A landscape with many valleys, sampled at points; each row gives a point and its height.
From any point a ball rolls to the lowest of the 2 points nearest to it. It stops when none of these is lower. Distance is the straight distance between rows; heights are no part of it.
K403: [-21  -7   3  -3  -6  21  14  -3  21   0  -8   5  11   3  22 -13  -1   4
 -19  -6  -7]  h=801
K237: [-15  13   8  -5  -2  -7 -19 -22 -12   2  12   0  -2  16  -6   4  21  -4
 -18 -17   6]  h=442
K124: [-33 -20 -10  20   0   1   3  25  13  15   4   7   5   7   2   2 -13   6
  -1  -1   3]  h=262
K772: [-39 -12   4  16   3   5  -7   3   9  21  -1  -1  11  13  15  12   5  -2
 -13 -13   1]  h=328
K510: [ -3  17  -8  22  17  -3 -18   1  -2  17  13  -7   0   9  -9 -12 -15 -18
  -7  -3  -3]  h=517
K960: [  9 -25 -15  -1  -2  18  -2  32  15 -10  -5   0   8   1  -3  -7 -12  13
  11  10  -6]  h=465
K642: [-25  -1 -11  36   7   0 -11  20  11   1  13  -1   7  17 -10   3 -17   1
  -8  14 -17]  h=348
K731: [ -8  10   6 -13  -6  -6   4 -28 -14 -12  -1   5   3  10   5   4  -1   1
 -19 -17  -5]  h=704
K183: [ -7  10   2   4  -7   3   4   0  17  11  -3  13   4   2  -4  -2   1   7
  -6 -13  10]  h=257
K591: [ -3 -12   4   7   3  -2  17  19  23  13  -4  14   9   1  10  -4 -23  13
   4  17  -8]  h=364
K330: [  8   4 -18  24   9   6   3  12  15  17   2  -6   6  18 -25 -10 -14   1
  -8  11  -7]  h=249
K402: [ 38   2  -4 -17   6  -5   3  -5 -13 -25   1  -2 -10  -1 -23  -1   0  -1
   6  11  -6]  h=457
K636: [-15   5   5 -18 -13   0  20 -28 -14  -6 -16  -2   2   3  10   6  12   1
 -22  -5  -7]  h=740
K35: [-14  10   8  12 -22  -5   2 -17   0  17  -6  13   1  -5   6  -1   4   2
  -4 -12  13]  h=342
K699: [ -6  -3 -16   0  11   0  -5  26  13  -8   0  -4   5  18  -2 -12  -5  13
  -1   6 -16]  h=350
K588: [ 11   5   4 -22   3  -4   7 -14 -11 -26   3   0  -3  12   2  -4   5  -1
 -11 -16  -3]  h=663
K95: [  2  -9   6  -8  -5   8  14  17  20  -3 -16  -7  15   6  15   1  14   7
   6 -11   9]  h=474
K85: [ -7  15  -5   1   1 -24  -5 -20 -29 -18  22   3 -16  -6 -22  10  -8   2
  -8   1 -12]  h=247
K739: [ 27   4 -14 -17   4 -10   3 -11 -18 -24  19   7 -16   2 -29  -1  -3   7
  -5  22 -12]  h=405
K646: [-17  14  -1  -5 -13 -18  -1 -12 -20   4   5   8 -25 -16  -5  10   3   5
  -9   2  14]  h=466
K351: [ 29  -7   8  -6   4  12   7   3   7 -10   0  -5  18   8   8  -5  -7   4
   7 -12   2]  h=596
K830: [-20 -27 -10  -1  -9  14   4  34  12 -16  -8  -4   0   2  10  -3  -7  11
   6   8  -3]  h=429
K195: [ 33   0  -5  -2  10   3  19  16  14  10  -8 -12   3   3  -8 -10 -15  -2
  10  14  -9]  h=264
K130: [ 14   6 -10   7   7   0  11  10  11  17  -5   3  -3   6  -9  -4 -19   3
  -4   7   1]  h=171
K761: [-15   4  19  13 -17   1 -22 -34 -20  14  -3   9  -3 -16  14  22  19  -5
   6   7  -2]  h=571
K265: [ 13   1  -7  -4  14  10  -1  18  14 -24   9   1   9   9   3 -18 -10 -11
 -15  -9 -14]  h=576
K780: [ -9  22   1  11   6 -12 -33 -14  -4  13  10   2   3  14  -4   2  15 -10
  -7 -10  -5]  h=487
K224: [ 24 -22  -7  -8   5  26  -9  24  14  -4  -7 -10   9  -6   3  -3 -13  -4
   8  14   5]  h=496
K324: [ 19 -13  -2 -17  22  12 -10  22   3 -10  -6 -20   6   2   0 -20  -3 -11
  13  -4   5]  h=431
K316: [  1  -8  18  -5 -15  -6  32   2   0   6  -5  18   4 -12  13   1  12  -2
   5 -10  13]  h=250
K952: [ -1  -8   9 -24 -16  -7  23 -14 -11 -13 -10  10  -6 -17   5  11   6  15
   9   2   7]  h=679
K538: [ -6   1 -15  -2  -3 -19  -3 -15 -20 -36  25   4 -11  -7 -20  -2 -12  13
  -9   9 -20]  h=314
K416: [ 28 -19 -21  -9  14  22  -2  28  12  -7   1 -19   4   6  -7 -13  -9  -3
   1  25  -9]  h=526
K317: [-13  22   6  10  -9  -4 -14 -20 -14  10  -4   8 -11 -10   1  10   5  -2
  -3  -5  12]  h=407
K743: [ 14  11   9 -12  -2  -4  16   3  -4 -15  -1   0 -12 -18 -10   3   3  -2
  15  -2  10]  h=587
K710: [-26  -7  10  25  -3  -5  -4   2   7  35  -1  18   7 -15  16  -1   3 -12
  -1  -1   5]  h=406
K180: [ 26  11 -15  -4   1  -8  15 -12 -15   6  -1  -4 -22   1 -34 -12  -5   7
   6  15  -5]  h=375
K956: [-18  12   4  10  -6 -19 -20 -25 -28 -12  16   0 -14  -1 -11   9   3   6
  -1  -2  -1]  h=312
K372: [ 13 -10  -4 -10   7  20  -7  19  12 -26  -6 -10   6   5  18 -11   2  -3
  -7  -4  -6]  h=536
K593: [  5  18 -12  -1  15  -1  -4   4   5   2  17  -4  -8  14 -15 -13 -11  -7
  -8  -5   3]  h=538
K515: [-27   9  19   4 -13  -4 -12 -39 -16  11   1   1  -2   3   3  23  25   5
  -7   5  -3]  h=599
K292: [  7   4  10  -5  -7   2  19  -3   9  -6  -8  11  -5  -7   4  -4   5   2
   1 -13  10]  h=353
K963: [ -6  21   4  25  -2 -12 -19  -7 -10  19  -9   1  -7 -10   0   4   0 -15
   8 -10   2]  h=456
K379: [-16 -22   0 -10  -1  15  12  17  19  -1  -4  -9  14  14  15  -1  10  16
  -1  -8  -2]  h=434
K569: [  3   1   4  28   8   6 -19  -2  -9  41   0   5   4  -9   4   9 -10 -19
  17   8   4]  h=462
K808: [ 27  10   4  -9  -1   3  17  -2  -1 -10  12  -6   0   8   7  -2 -11   3
   4  -3  11]  h=636
K686: [ 18 -13   5 -10 -11   8  20  18   1   3  -9   2   2 -21  16  -6 -11  -5
  14   0  12]  h=241
K748: [  9  -3   9 -27   3  15  -1   6  16 -19 -10  -5  -3  -2  12  -4  17  -3
  -4  -6   3]  h=488
K43: [ -4   0   8  14   7   7 -27  -7 -11  21  -1   4   0 -13  23  24   9 -25
   7  -1  -2]  h=467
K970: [ -3  -8 -20  19   6   5   3  26  17  -2  10  -6   3  17 -14  -2 -17  11
  -2  13 -14]  h=303
K974: [-41 -26   3   9  -9   4  17  24  15  11   4  11  14   3  15  -6  -3   7
  -4   0   3]  h=211
K744: [  9 -15  12   1   2   0  27  17  13   9  -4  11  17 -12  18 -10 -14  -4
   9   4   1]  h=315
K891: [ -3   9  12  16  -4  -3 -32 -29 -21  -1   7   0  -3  -4   7  21  17  -4
   9   3  -5]  h=544
K609: [-14  -4   2  25   5   5 -25   2   4  33   0  10   8 -12  21   9  -3 -13
   4   8   0]  h=437
K391: [  6   7   0  -8   6  -1   3   1   7 -14  -2  -2   7  11   5  -6  -5  -3
 -18 -15  -1]  h=619
K604: [  3 -13  14 -25  -4   8  13  -1  12  -3 -19  -5   6  -9  13   8  20   0
   3  -6  11]  h=439
K86: [ 13  18 -13   5   2 -17  -6 -15 -19   7   8   1 -17   0 -29   5  -9   8
  -3  22  -7]  h=320
K674: [ 18 -11   7 -20  12   5  -6   9   1 -10 -20 -17   4 -12  15  -8   5  -7
  22   0   4]  h=385
K527: [-14  -9 -13 -16 -15 -16  10  -4 -15 -24   9  -4 -15 -13 -12  12  -4  26
   8   0  -5]  h=742
K747: [  4  16   4  18   8   2 -44 -16 -14   9  11   2   1   1   1  13  13 -22
   3  -1  -5]  h=516
K340: [  4  16  -4  -9  -6 -10   8  -4  -9 -11   2   1 -22 -10  -9   1  -3   3
  -5  -2   7]  h=529
K564: [-25   3  12   1  -1   3  -1 -21   3  17   3   2   4  13   1  13  18  -4
 -16 -13   9]  h=415
K933: [-16  -1  -1 -21 -21 -13  14 -14 -14 -12  -3   3 -11 -10  -3  13  10  26
  -1   4  -5]  h=713
K681: [ 30  -4   6 -13  18   2   7  11   7  -1 -16 -10   0 -11  -3  -8  -7  -9
  18  15  -4]  h=330
K872: [-33  -7   6   3  -1   1  16   9  11  23  -3   2  10   9  16  -3   5   6
 -10 -12   5]  h=275
K476: [ 50  -1  -2 -12   7   0  -5  -2  -3 -19  -9 -12   5  -5 -17   1   4  -7
  22   8   5]  h=510
K337: [ 19   2 -12 -11  15   6   2  19   8  -2   3  -8  -7   9  -7 -18  -5   0
   4  -7   5]  h=486
K278: [ -9   5  -5  33  11   1 -13   7   2  36   8  -3   3   3  -9  -2 -17 -13
   5   3  -2]  h=489
K223: [ 42  -9   1  -7   1   6 -21  -2  -9  -6  -9 -20   9 -14  -6  -5   3 -13
  24   9  14]  h=547
K766: [  9  -5   7 -28  -6   0  11  -6  -8 -30  -2   0 -16 -18  -1  11   8   9
  12   5   8]  h=638
K73: [ 37  -6   6  -9   3   7  -5  -3   3 -25   0 -11  13   7   2   1  14  -1
  20  -7   8]  h=557
K508: [-24  -3 -12   9  10  -3  -6  16  15  -4   8 -11   6  17   5  -5   3   1
 -16 -15   0]  h=421
K842: [-30  -5  14  13   1   3  -9 -11   6  30  -7   7  13  -3  13  11  16  -9
  -7  -8   9]  h=369
K819: [ 13   7 -20   4  -3 -19   7 -16 -21 -12  17  -1 -16   0 -43   2  -7  13
  -2  23 -18]  h=360
K838: [-12  14   0  -2 -10 -15  -5 -22 -23 -19  22   2 -12  11 -12   0  20   0
 -11 -13   1]  h=379
K117: [-16   5   9  -7 -14   3  17 -13   4   9 -16  10   7   2  20  -6  11   0
 -21  -7  -3]  h=774
K900: [ -3  24   1  15  -8 -18   5  -4  -8  17 -11   8 -13 -17 -13  -1 -11 -10
   7   1   3]  h=506
K248: [ 19 -17  18 -15 -13  -7  27  -1  -2  -2 -11  11   5 -25  19   0   6  -1
  22   0  15]  h=132
K650: [-30   5   0  20   5   6 -18   4  10  11   6   1   6  12  13  -4  -3  -7
 -11  -8   0]  h=370
K93: [-20 -17 -11  -8   0  10  -4  25  11 -18  -2 -13   4  17   7  -8   5  14
  -1  -1 -11]  h=393
K764: [ 16  18  -7   5   8 -11  -3 -11  -3  16  -2  10  -8   1 -20   0 -16   3
  -5   5  -2]  h=261

Where does a ball stop that starts at each point below?
K379 => K130
K223 => K130
K351 => K130
K933 => K183
K830 => K130
K636 => K604

For each start below, name every point that the ball comes to, in order.
K95 => K379 > K93 > K699 > K970 > K330 > K130
K416 => K960 > K830 > K93 > K699 > K970 > K330 > K130
K337 => K324 > K674 > K681 > K195 > K130
K224 => K960 > K830 > K93 > K699 > K970 > K330 > K130
